Points, in no order, along strands that fork, close into loops and pass close to each other.
(in the rows, 128 means zero)
Two points are linked if the straight distance between their rows is under 130.
z89: [137 155 149  96  98 156 122  74  85 149 154 157 121 149  92 137 137 159
 120 127 100 190 133 129 122 129 132 133 111  99]
z161: [115  93 113 103 134 131 112  87 188 115 125 153 162  77 108  83 146 119
 125 134 111 109 137 142 127 122 170 168 116 130]
z512: [121 104 117 114 123 125 169 180  74 171 134  72  72 167 122 160 112 167
  84 135 120 137 123 179 155 160 124  91 141  90]
z883: [123 129 128 167 166 127 110 120 123 132 118 119 111 143 215 153 114  40
 138 133 167 122 118 123 101  97  83 110 146 184]
z658: [139  92 149  99 156 115  88  66  94 108 136 192 126  97 107 133 155  83
 121 136 113 147 130 115 112 126 180 167 103 108]
z135: [ 81 142  64 168  76 119 183 181 174 145 111 114 110 140 156 140 111 127
 160 103 101  98 128 133 119 117  41  91 160 147]
z921: [110 166 107 151 128 109  96  96 171  85 112 179 110 120 136 106 108  84
 180 124 140  92 125 107 129  48  48 137 121 201]
z992: [101 130  65 108  98 127 160 150 152 108 112 135 109 119 116 129 129 135
 141  89 111  99 115 129  75 138 136 150 106 123]
z859: [141  51 111 149 131 127 160 202  96 158 118  87 101 133  96 143 122 173
 103 131 152 101 129 166 182 172 124  86 144  80]
z249: [133 169 120 153  77 161 175 134 105 148 102 132 165 126  51 132 121 190
 118 169 102 151 138 136 146 114 169 149  89 113]
z866: [125 192 199 101 120 167  91  67 146 163 173  96 113 142 189 106 108 154
 131 132 131 197 137 130 103 130  88 115 137 140]
z987: [ 94 197 134 152 111 129 119  92 177  92 133 159 113 127 157  98 101 114
 167 117 116 108 109 103 127  80  46 130 155 187]
z37: [121 158 112 134  67 166 131 115 128 146 110 181 100 119  68 126 120 135
 151 139  94 161 138 134  74  89 119 149  67 147]
z683: [135 116 108  88  80 139 136 174 171 136 127 102 121 159 105 120 119 190
 141 115 115 139 116 116 119 175 155 130 132  94]
z51: [ 90 110  91  76 167  90 101  98 138 110 118 202 118 104 160 143  95  72
 156 116 116  94 101  97 146  80 125 151 113 152]
z912: [150 109  87 154  98 152 124  98  85 172 118 119  92 177 118 150 146 109
 135 140 140 204 155 172  53 125 128 146  92 112]
z324: [143  80 127 146 153 127 146 192 111 132 143  55  94 158 168 130 132 108
  88 121 165  96 102 165 146 166 100  93 170 115]
z886: [107 126  94 143 146  92 105 106 164  62  85 173 149 123 143  94 127  86
 149 106 131  66 137 111 124  60 106 150 128 194]
z401: [145 178 208  79 103 154  93  59  99 165 173 136 124 146 150 116 118 145
 137 114 104 207 142 117 104 143 123 133 125 117]
z682: [ 74  94  75  54 135  93 107 123 141 109 121 161 134  96 119 143 111 122
 151 122 110  80 102  95 141 114 156 153 128 124]
z263: [126 109 147  81 166 120  85  57 115 101 148 194  97 103 158 118 113  50
 131  95 127 144 106 112 106 131 137 182 106 145]
z552: [172  60 153 141 165 124 124 160  70 122 149 102 147 131 123 147 164  87
  77 156 167 113 122 130 151 162 179 111 146 106]
z897: [101 212 137 155 100 143 165 133 177 119 143 107 117 114 137 100 113 156
 122 109  95 105 121 142 144 112  65 105 147 137]
z238: [139 126 129 139 114 158 112 109 166 117 129 120 152  87  88 109 138 154
 141 157 133 136 125 141 141 148 149 133 134 121]
z362: [146  96  66 158  74 128 182 133  46 164 102 139 126 140  45 182 151 163
 133 164 132 158 152 156 133 132 155 153  91  58]
z617: [114 101 100 159 163 116 125 133 144 119 121 115 115 149 226 153 104  53
 128 118 161  92  92 115 140 106  98 106 182 159]
z574: [160  94 170  75 184  94  81 101 153  88 161 138 151 106 131 106 159  97
 123 117 153 113 125 116 150 161 135 148 140 127]
z810: [159 150 185 144 153 143 139 127  81 164 137  77 128 138 187 131 120 106
  81 135 130 149 126 157 124 131 164 105 146 119]
z556: [126 145  98 137  83 135 132 110  76 176 124 154  67 140  91 156 124 110
 147 149 112 189 155 167  60  96 106 130  68 133]
z197: [108 176 102 157  60 184 165 154 169 147 119 161 127 114  81 123 107 148
 148 135 111 131 142 126 103  96  73 121  87 161]
z413: [130  77  90 114 145 124 134 120  93 125 104 125 148 117 106 154 147 117
 116 131 137 105 116 138 117 119 165 138 114 114]
z660: [101 126  62 110 113 100 133 128 173  68 105 156 136 111 103 105 143 117
 146  87 128  77 127 114  87  99 112 173 116 153]
z53: [ 88 110  57 165  87 140 179 190 156 152  90 106 129 120 124 152 115 159
 164 108 135  88 141 136 124 138  56 101 134 121]
z771: [129 147 164 113 132 156  88  73 170 145 143 133 111 124 199 107  98 118
 152 116 132 155 109 120 103 121 104 130 153 154]
z262: [155 163 164  56  58 138 131 120 161 144 151 152 146 127  89 107 123 167
 146 106  90 158 148 110 101 140 165 170 107 118]
z205: [ 90 161 161 139 142 113 112 175 122 118 154  82  94 139 161 149 104 156
 126 142 138 106  94 118 178 133  97  83 189 138]
z657: [161  98  97 143 139 138 129 125  88 166 133  97 104 158 140 161 140  86
 122 133 156 171 142 166  61 137 106 121 113 123]
z359: [125 171 157 116 115 122  87  98 137 120 117 205  89  78 112 102 108  78
 166 131  97 132 139 125 100  82 127 153  88 170]
z982: [126 210 202 100 157  97 107 110 119 109 155 113 143 139 188 112  89 139
 131  98 122 120 132  85 152 102  98 103 146 147]
z30: [138  85  96 170 144 148 168 164  72 183 123  68 118 175 157 172 139 113
 112 145 171 151 153 172  88 138  81  84 127 131]
z66: [101 122  99 151 169  76 119 131 176  69 113 148 153 121 170 118 130  88
 160 112 137  56 112  96 174  91  84 134 174 166]
z627: [111 163 134 143 136 135 137 155 101 151 137  70 116 155 155 154 122 153
 113 145 141 136 128 149 145 123  75  67 147 140]
z493: [152 150 116  85  60 146 135 149 160 147 128 127 127 161  84 131 123 179
 152 111 111 172 133 118  86 147 138 133 101 110]
z463: [104 135 166  98 146 105  94 156 162 100 140  97 128 124 174 113 109 141
 140 124 138  92  87  93 184 145 137 112 195 139]
z245: [110 197 163 107  90 134 119  92 203  92 147 167 140 128 158  83 102 132
 156  84 102 109 129  90 121  81  75 150 150 181]
z967: [131 121 133  90 140 152 119  99  99 144 139 142 131 156 130 147 117 150
 108 115 117 151 108 127 144 129 121  99 117 118]
z132: [113  84 110  90 161 110  96  62 163 102 115 188 154  83 113  68 150  89
 120 133 113  97 157 125 113  88 163 179  99 164]
z370: [ 96 167 154  90 113 122 131 120 222  87 145 178 154 106 134  76 122 138
 136  97  81  86 111  75 151 129 112 149 148 155]
z727: [ 82 111  56 119  91 130 166 166 105 139 109 130  94 119  96 165 128 146
 138 124 125 126 108 135  83 159 129 140  97  91]
z308: [107  81 134  91 208  93  71  66 170  72 138 173 161 103 149  77 158  67
 122 130 156  97 141 102 135 108 144 191 127 194]
z442: [133 165 117 147 116 142 156 142 113 177 120 112 124 136 123 154 106 152
 133 139 116 146 155 157 113  92  85  75  97 145]
z894: [144 117 125 164  94 148 169 185  85 173 138  94 102 170  82 138 130 201
 110 164 135 178 140 144 178 198 161 118 117  43]
z981: [113 144 120 159 122 110 155 198 104 119  86  83 126 116 100 156 125 172
 136 139 130  97 118 135 141 135 131 111 143 131]
z380: [108 178 138 113  89 151 161 130 127 131 121 154 137 104  76 128 116 166
 108 132  68 133 122 129 144 120 156 139 101 135]
z616: [155 156 186  62  95 124  97  87 168 132 148 175 163  98  72  84 142 153
 149 128  88 150 165 108 122 123 177 171 108 136]
z648: [104 114  84 141 142  99 144 157 134 132 122 111 101 129 186 158 108  96
 140 118 139  85  97 149 132 125  95  99 178 141]
z881: [104 189 161 149 165 112 119 127 127  96 112 125 137 135 174 129 111 118
 124 102 121  99 119 101 148 101 109  97 142 165]
z102: [129  63 117 128 156 110 139 187  84 116 135  90 111 126 122 155 139 132
  94 133 159  78 103 151 169 156 131 112 154 107]
z430: [150 144 139 123 103 138  99 108 133 142 115 203 109  93  85 104 123 107
 166 138  92 162 163 120  84 110 164 138  63 128]
z311: [157  78 137 113 154 135 102 142 167 131 150 121 120 133 157 132 137 101
 133 111 163 143 112 123 110 174 127  99 134 103]
z820: [139 115 139 150 188 121 110 109 112  94 100 150 149 104 153 124 140  66
 121 120 144 106 126 116 103 103 135 135 108 165]
z218: [139 175 206  92 171  97  90  95 157  94 152 137 157 133 219  97 104 110
 140  89 145 117 127  61 157 120 103 129 168 162]
z294: [135 192 174 127 122 153 126 109 189 111 166 103 150 118 128  86 122 182
 112 112 134 117 130 135 153 131  93 112 142 132]
z568: [149 123 177 154 178 146 119 126  97 139 151  93 131 127 210 153 121  63
 111 152 156 136 117 129 112 114 140  98 154 151]
z693: [115 161 122  80 115  98 104 116 194 102 131 204 107  80 109  96 100  77
 176 104  90 108 129  94 114  91 106 160 103 172]
z287: [168  39 118 146 157 120 110 124 115 111 123 128 189 115  77 117 193 126
  99 159 149 128 157 122 134 146 207 149 118  82]
z167: [123 101 132 109 114 129 115 169 174  99 119  76 130 141 138 105 128 171
 131 115 139  89 102 118 148 162 165 141 172 122]
z300: [157 138 153 163 123 164 144 120  86 193 139  57 130 174 173 130 133 142
  94 164 141 190 136 171 109 151 161 117 145 103]
z250: [122 141 107 145 110 113 179 201  87 137  94 111 122 136  75 165 124 165
 124 131 116 124 136 132 123 156 151 114 103 106]
z104: [158  92 112 145 107 115 142 127  73 139 129 149 152 147  45 156 157 174
 131 163 107 162 147 130 175 146 193 139 113  47]
z48: [ 97  90  73 107 188  57 107 134 160  80 120 168 138  93 151 145 120  70
 146 132 152  67 104  88 177 101 111 139 151 158]
z840: [150  93 164 108 206 102  96  83 153  85 142 155 162 101 156  93 153  60
  94 113 158  92 126 114 140 124 132 166 124 164]
z994: [136 132 169 126 114 147 147 167 115 156 139  78  94 154 114 105 119 194
  90 135 115 168 124 142 165 190 185 121 135  73]
z713: [156  79 106 110 134 114 105  88  58 126 131 145 132 133 118 166 152  94
 105 140 135 142 119 135 104 122 186 155 125  87]
z824: [120 138 128 114 131 147 106  98 128 139 131 150 114 141 161 142 102 115
 139 111 119 150 121 124  87 115 114 118 123 145]
z188: [135  45  71 137 155 109 127 127  92 110 107 130 174 101  69 140 182 141
 112 157 148 105 151 137 127 131 179 154 107 105]
z933: [120 113 112 172 171 128 128 133 122  96 103 139 145 110 129 152 135 100
 136 118 160  96 119 127 125 113  73 116 113 153]
z163: [ 86  82  50 151 127 114 156 167 146 116  86 119 128 105 149 146 123 128
 153  95 137  51 115 120 147 129  88 114 160 131]
z661: [183 125 201 129 131 136 117  99  75 146 157  97 138 135 144 119 156 114
  89 132 125 172 133 143 135 171 197 142 143  83]
z189: [ 97 181 124 165 104 124 175 161 145 110 104  98 136 118 126 110 121 161
 121 120  97  76 120 134 155 112 110 115 153 143]
z869: [145 142 162 112 155 122 100 113 176  92 144 134 156 108 116 104 140 140
 130 117 146 112 125 115 143 135 105 127 135 142]
z578: [155 108 125 161 115 136 116 131  74 156 140 133 129 146  77 166 158 145
 139 171 140 192 135 129 144 154 158 105 126  64]
z448: [172  65 155 169 158 125 128 150  98 124 140 107 161 121  86 117 188 130
  84 168 147 141 149 130 156 178 215 129 133  73]
z50: [157 124 203 109 130 134 119 133 121 140 160  95 134 135 142 100 135 167
 107 120 117 148 136 125 159 180 194 130 147  86]
z715: [151 135 100 169  82 136 154 108  75 148  98 143 138 131  47 151 140 151
 136 158 120 171 156 159 115 110 151 158  74 103]
z662: [112 201 116 169  77 170 181 165 126 169 108 114 148 142 100 139 103 180
 136 145 109 145 157 145 111 101  81 104  99 156]
z711: [122 122 156 135 193  88 125 138 105  82 104 108 154 129 163 128 136  94
  91 116 133  68 110 115 160 103 143 128 154 166]
z4: [146  90 131 139 138 146 135 165 149 147 146  84 101 149 153 126 132 140
 105 105 150 146 119 147 133 193 130  88 152  98]
z619: [135 149 119 180 116 171 170 145 118 195 127  52 123 182 154 130 123 171
 101 174 157 197 156 172 117 160 120 104 119 116]
z847: [156 138 131 180  94 158 150 130  84 179 137 105 119 184  77 154 147 183
 123 170 136 220 154 139 141 174 153 117 113  51]

How many points has the smallest loop of links through each point below? Write - if it is on no loop.
z840 | 7
z401 | 6
z886 | -

A tip is a point with one link. Name the tips that can be reached along the links from each point below, in the order of the rows.
z104 | z135, z380, z619
z287 | z512, z263, z311
z430 | z30, z616, z693
z66 | z682, z370, z218, z933
